A landscape with many valleys, sampled at points; each row gives a point and its height.
A ball rolls from a point to the lowest of its 2 nearest points, and stops where none of them is lower. Distance is the straight distance between rows; heights are no part of it.
pegiz h=103: 11  -17  -1  6  -2  15  6  -10  -25  -21  4  -3  3  -4  -2  12  10  3  4  -7  0  -6  -8  -3  -22  1
Tesi h=48: 7  -10  5  12  -11  6  14  -17  -24  -34  -4  -7  6  -2  9  14  6  3  20  -12  -4  -14  0  -7  -24  4
Tomi h=484: 9  5  12  5  -8  -9  2  3  -6  -13  -19  2  29  3  10  5  -12  3  9  -2  -2  -20  -13  26  7  -13
fuvo h=409: -2  2  1  5  17  5  15  -38  -14  6  3  -1  -6  -7  1  -1  -2  -5  9  -17  -9  10  6  7  -22  14
Riluv h=295: -10  16  -1  6  12  -16  4  -19  6  8  -4  -6  -3  9  6  -5  -10  4  3  -6  -3  -1  -2  3  0  -3
Vuz h=243: -6  3  -12  1  15  -4  -9  2  -1  -4  0  5  -5  16  6  2  1  -2  -6  20  -1  1  -8  0  3  -25
gima h=191: 7  -9  3  2  1  -1  -16  23  -5  -11  2  -10  2  3  -13  10  1  1  -12  7  -1  -10  -11  -16  3  -2
bagub h=301: 14  14  7  9  -17  -20  10  -20  3  -19  19  -4  20  7  -5  -3  1  -10  20  -17  -16  -3  14  4  4  9
kineg h=162: 12  -11  -8  4  12  9  5  -19  -28  -5  3  7  1  -7  1  6  7  -8  -6  -5  -4  7  -4  9  -19  -2
suna h=188: 1  4  5  -5  -3  -9  -5  7  17  14  10  -11  -1  -4  -17  -6  -2  -3  -11  -10  -10  3  9  -7  12  21
feru h=519: 2  3  4  -2  -4  2  2  7  13  0  -15  4  13  2  12  -1  -3  11  7  0  0  -15  -10  24  12  -13
Zope h=248: 1  8  -17  -11  -3  5  -9  22  17  -3  -5  22  -7  -3  10  -5  3  0  -12  27  -1  12  0  11  17  -28
bisi h=503: -9  -4  -10  -9  -4  29  16  2  8  18  -4  19  -16  -12  12  -12  9  9  3  6  21  19  1  14  -4  -4
teped h=458: -1  2  -4  -9  -2  15  9  9  15  14  -14  16  -15  -18  12  -6  -5  23  -2  -1  14  13  -5  14  0  -2
guvu h=240: 12  -2  7  -5  -10  -6  -20  20  27  6  4  -10  5  -14  -23  -3  -2  -12  -6  -10  -14  1  10  -3  26  21
Gif h=639: 8  4  -4  -12  -13  -9  -3  21  37  16  -12  2  -6  -14  10  -8  -10  9  -15  0  -1  7  9  -7  23  7
Kimu h=109: -2  -10  2  9  -7  1  8  -11  -13  -22  1  -14  7  18  17  9  8  0  12  3  5  -18  1  -17  -12  -7
lenaf h=294: -7  0  -11  5  14  -7  -1  -21  -13  -2  -4  0  2  16  21  0  0  -10  2  15  1  1  -5  1  -5  -20
femiv h=245: 12  -1  -3  -10  -8  -9  10  1  10  12  11  2  1  -7  -1  -10  2  -4  -16  -5  -6  11  14  3  7  19
ribar h=483: -12  -8  -7  5  6  28  3  -22  -21  -2  -6  3  -3  6  14  0  10  -6  20  4  13  -1  -11  8  -16  -20
vogun h=583: -4  6  -1  2  16  15  -6  4  4  0  -5  10  -16  -6  -7  4  -2  16  5  -2  0  6  -19  21  -5  -11
mizov h=256: 7  -11  1  0  8  4  -4  1  -3  -5  29  -9  -15  -4  -20  5  11  -19  -14  -1  -8  22  9  -11  -3  17
Mef h=168: -1  -1  2  7  3  -7  6  -19  -4  -5  23  -18  -9  9  -10  3  3  -5  2  -14  -9  3  13  -25  -14  16
zinum h=577: -11  -7  -7  -15  -9  27  -5  19  24  12  6  8  -12  -3  3  -11  16  -4  6  15  12  13  4  10  16  -5
bubo h=415: 3  11  4  5  5  -11  3  -16  -15  -4  -19  11  5  -17  2  1  -20  5  1  -14  -6  5  -14  31  -6  -2
Zimuk h=381: -7  1  0  -2  -8  -3  12  -20  -7  -5  -17  7  17  2  32  -8  -4  -12  10  11  3  1  -4  24  3  -10
pir h=218: 1  -2  2  7  8  -13  7  -24  -16  -1  3  -11  4  10  3  3  -4  -2  1  -8  -8  -11  4  -19  -17  6
zosed h=498: -3  4  1  3  16  -5  1  -8  -10  19  -3  -1  -11  -10  -19  4  -13  14  -16  -18  -3  2  -3  -1  -16  11
lupos h=242: 1  -12  -4  -10  2  14  -14  25  -9  5  -7  7  -1  -1  -10  2  5  0  -20  16  6  -3  -13  -1  0  -12
vonir h=297: 3  -11  14  -5  -3  12  -8  11  7  -7  19  -22  -10  -11  -27  5  11  -9  2  -5  -5  9  7  -14  3  28
Fibo h=460: -10  -1  1  1  23  3  -8  8  -4  19  -2  -2  -19  0  -14  3  -7  11  -11  -1  5  3  -8  -12  -8  7
Gom h=114: -3  -5  5  -1  -5  -10  -4  -1  10  -4  25  -21  -3  16  -4  1  6  -8  3  1  -6  -1  13  -22  6  14
fon h=610: -3  -7  -4  -17  -14  9  -4  22  37  19  -2  2  -10  -8  15  -10  4  -1  -4  12  6  11  14  -3  24  9
nibin h=370: 9  1  0  -9  -4  -12  -1  17  6  16  -12  7  1  -14  -6  -2  -13  13  -23  -7  -2  -3  -3  5  5  7
Tetob h=457: 13  6  9  9  -2  -9  -2  -4  -18  -19  -14  7  18  -8  -3  8  -13  5  10  -11  -4  -10  -18  29  -3  -8
koze h=145: 8  5  -1  7  3  -15  -15  17  9  -14  4  -7  7  9  -11  7  -4  1  -5  5  -9  -8  -8  -7  16  -11
Sig h=401: -4  -5  -3  -13  -3  24  -8  30  17  14  -16  16  -11  -17  -1  -3  0  18  -3  7  11  2  -10  14  8  -6
Nidu h=355: -2  20  -4  14  18  -20  -3  -25  -11  -3  -9  1  -2  -2  -2  2  -17  -1  -1  -13  -11  9  -9  8  -7  -9
Daru h=547: -14  -6  1  -10  7  29  -6  22  21  21  6  6  -24  -16  -9  -9  10  0  7  9  15  19  3  3  10  15
vilaz h=225: -1  -20  6  -2  -5  16  -12  24  -9  -15  4  -16  -5  -2  -15  11  13  -1  -5  10  9  -7  -9  -25  -4  4
ralu h=324: 2  20  12  7  -7  -26  1  -14  -8  4  -13  2  20  -11  -15  -2  -21  9  -3  -29  -10  -10  0  11  -7  4
lige h=342: 5  24  -6  11  2  -24  -9  -4  13  -1  18  -1  -2  0  -21  -4  -6  -8  -11  -15  -15  17  9  -2  13  0
zek h=367: -15  3  -2  -5  8  21  -27  29  25  -9  2  1  -12  5  -10  4  7  -2  15  25  -2  -2  -6  -3  19  -20
Kefo h=417: -4  0  6  3  -1  -2  12  -32  -14  -10  -4  -1  16  8  23  -5  -2  -16  19  1  -7  -2  0  13  -8  1
radi h=288: 11  -13  -4  -6  0  -3  -3  9  -20  6  -11  7  12  0  1  2  -2  3  -23  8  4  -12  -11  4  -7  -6
mevi h=326: 25  -4  -2  -4  -9  -18  -5  21  -8  5  -6  11  20  -6  -6  1  -6  0  -22  1  -1  -10  -2  7  11  4
pamup h=298: 4  26  -4  7  -6  -35  2  -15  9  5  4  3  14  0  -5  -10  -11  -6  -8  -15  -11  7  13  1  10  0
gezag h=405: -12  -13  -13  -15  0  15  0  12  -4  24  -3  11  -11  3  9  -9  10  -5  -19  22  18  10  3  -9  -1  -8
tipe h=292: 2  -9  7  -9  -3  11  -28  27  32  4  -1  -10  -2  -8  -11  -1  7  -13  2  11  -5  -1  7  -1  27  11
muzi h=300: 12  10  -5  -3  -2  -5  16  -9  9  7  6  10  -8  -15  1  -8  -2  1  -12  -14  -7  24  9  17  0  11
dopu h=358: 0  8  -2  2  9  5  15  -24  5  6  10  3  -11  -7  4  -7  2  -1  6  -13  -5  19  4  20  -7  9
bal h=302: -21  -13  1  0  4  21  -2  7  3  10  14  -8  -12  15  -1  -4  13  -1  16  12  20  -3  1  -16  -1  2
fof h=278: 8  -16  7  -12  -14  9  15  -2  -8  6  2  0  22  6  9  -7  12  -2  -2  3  2  -17  6  5  -6  9
zut h=379: 11  5  10  -2  -9  -15  -1  6  -2  9  -12  6  12  -16  -16  2  -17  18  -12  -24  -6  -13  -4  16  -1  7
fek h=475: 13  3  -12  -8  -13  -21  10  3  5  2  -14  15  12  -4  30  -9  -6  -2  -17  16  7  8  5  8  13  -12
ros h=385: -4  16  -1  9  15  -9  -12  1  13  -3  13  -8  -18  3  -21  2  -6  1  -5  -10  -13  13  -5  -8  4  0
dufi h=469: -11  -8  -15  2  21  12  -12  -5  -9  7  18  5  -24  13  3  3  12  -16  -8  19  5  21  5  -15  -8  -15
kope h=433: 4  17  -10  -5  -5  -24  8  3  23  1  -16  11  -3  -6  28  -8  -16  8  -11  12  3  15  4  1  16  -16
lufol h=339: -3  0  -15  -2  1  -5  3  -15  -17  -5  -15  14  10  6  28  -5  1  -16  -3  22  6  7  -5  16  1  -27
val h=270: 4  8  10  9  1  -20  2  -16  -18  -1  -7  -8  14  0  -12  5  -15  8  -4  -22  -10  -16  -1  -9  -18  5
lonag h=518: -7  -5  9  -10  14  14  -12  18  12  17  5  -8  -20  -17  -22  -2  6  -6  -8  6  5  18  3  -7  7  24
lapim h=343: 3  -11  2  -10  -6  24  -19  30  20  0  -4  3  0  -8  -12  1  8  1  1  7  -2  -5  -9  11  18  -3
zudug h=208: 23  21  -2  9  -11  -35  4  -12  -26  -2  -7  19  32  -3  -2  0  -15  -15  -3  -7  -1  -1  8  8  8  9
dusa h=250: 16  23  -8  5  -8  -38  6  -7  -6  4  -12  15  18  -8  6  -6  -18  -6  -13  -7  -2  7  6  10  11  -2
Gegin h=537: -10  -14  -7  -7  -7  35  11  -5  -2  12  12  6  -5  2  2  -9  21  -3  11  5  17  7  1  11  -6  -3
Zadi h=512: -4  -2  19  4  -2  11  8  -4  3  -3  4  -15  -2  -1  -17  8  -3  21  19  -24  -3  -18  -2  -6  -14  18
Detes h=54: -5  4  6  12  -13  -14  -3  5  13  -26  15  -26  -8  11  -6  10  4  2  9  -10  -7  -7  8  -30  6  8
divet h=149: 8  8  17  -2  -13  -20  14  -10  2  2  -7  -3  30  9  8  -5  -7  -2  5  -10  -10  -21  12  5  2  9
Tamiv h=422: -11  7  -2  10  23  -1  -16  6  1  -5  5  -8  -22  9  -14  9  -5  6  -1  4  -4  5  -12  -21  -5  -6
Tov h=262: -12  -14  9  -5  1  20  -19  22  7  -6  11  -19  -15  2  -11  4  15  -8  10  17  12  4  1  -22  6  7
Pumid h=554: 1  -2  0  1  3  12  2  -3  0  -5  1  3  1  1  0  0  5  6  7  -3  0  -1  -13  18  -3  -6
fozo h=459: -2  -3  5  -2  11  4  18  -23  -14  21  -5  4  -4  -17  -9  2  -9  12  -4  -22  -5  1  7  7  -25  21
gibiz h=273: 20  14  15  13  -20  -23  11  -18  -19  -26  1  4  32  4  -5  4  -6  -12  21  -15  -11  -14  11  -1  -5  11
Kug h=219: 4  -1  10  -11  -12  -10  21  -11  -2  15  -14  4  19  -2  18  -10  -6  5  -3  -6  0  -12  9  10  -7  14
Biki h=82: 12  7  5  7  -7  -20  0  1  0  -8  3  -7  20  11  -3  3  -4  0  0  -6  -8  -14  0  -1  8  -2
pozur h=309: -5  3  -12  -9  -3  8  -15  18  27  -9  6  10  -1  8  5  -2  8  -5  5  24  -4  3  0  12  26  -29
sutom h=359: -17  -20  -9  10  -5  24  3  -2  -20  -12  2  -9  -14  13  9  9  19  1  16  4  23  -11  0  -31  -18  -12
bope h=482: -8  -5  17  5  3  7  4  4  -2  3  -7  -14  6  12  0  7  -4  20  14  -11  7  -27  -8  -6  -10  3
mevo h=365: -14  13  -8  -3  10  -13  7  -9  17  12  -9  4  -7  10  25  -8  -6  8  1  12  6  4  1  4  9  -12
bis h=369: -15  -12  -13  -5  9  20  3  1  -17  27  -8  10  -9  4  8  -6  7  2  -4  12  24  -3  -4  -6  -13  -11
riko h=101: 10  6  2  17  -25  -19  4  7  6  -40  16  -16  0  4  -7  13  7  -1  13  -18  -11  -7  13  -20  8  10
Lomil h=410: -10  3  -1  7  9  11  -19  21  13  -24  0  -6  -13  11  -7  14  3  10  13  14  0  -8  -15  -12  7  -22
fetu h=244: 17  16  16  7  -16  -25  8  -15  -26  -10  -14  15  38  -6  -2  1  -20  -12  12  -13  -8  -12  4  16  0  11
fep h=214: 18  -14  -10  8  9  8  3  -10  -21  -12  26  2  -6  -4  -10  9  13  -18  -13  -4  -8  18  5  -2  -13  5
tida h=489: -9  -14  3  -8  12  8  -6  10  -5  18  8  -11  -11  0  -11  -1  5  -4  -12  10  7  3  2  -20  -3  18
raz h=541: 2  4  13  -1  -9  8  6  -6  18  3  13  -11  3  -2  -16  -4  3  8  16  -25  -12  -8  5  6  2  20
Puneg h=507: 7  0  -12  -11  -17  -4  18  -9  1  0  -15  16  4  -10  39  -12  -2  -4  -9  16  13  20  5  10  2  -12
dele h=118: -8  1  3  17  -10  -10  10  -5  -2  -32  2  -21  -10  14  12  14  6  10  16  -12  -1  -17  7  -26  -9  3
runu h=314: 5  -22  3  -8  0  6  14  -12  -20  10  10  -4  10  4  0  1  9  -5  -9  1  -1  -11  12  -16  -19  20
Mutal h=178: -1  11  -12  -3  13  -7  -14  19  11  -1  -4  14  -8  1  -1  0  -6  4  -15  21  -8  7  -8  3  11  -20
paziz h=437: -22  -4  -12  -9  15  14  -15  16  0  18  5  10  -23  11  1  -6  9  -9  -10  32  13  13  3  -16  0  -15
mefes h=451: -20  -4  0  0  2  15  14  -31  -8  5  -3  0  3  11  28  -10  8  -9  28  5  11  0  2  13  -9  -5
Kaniz h=445: -11  1  5  14  9  8  -7  10  -1  -17  -7  -11  -10  11  -2  15  -2  20  17  -3  7  -18  -19  -10  -7  -14
vena h=332: -11  -15  -4  2  6  19  -2  2  -13  2  4  -6  -6  13  2  3  12  1  3  11  15  -8  -6  -16  -11  -9

For each start below, name the point where the ball stops.
Pumid: Riluv
gezag: Biki
Tamiv: zudug
Zadi: Mutal
mevi: Biki
mefes: Mutal
ralu: Detes
vonir: Tesi
ribar: Biki
vogun: suna
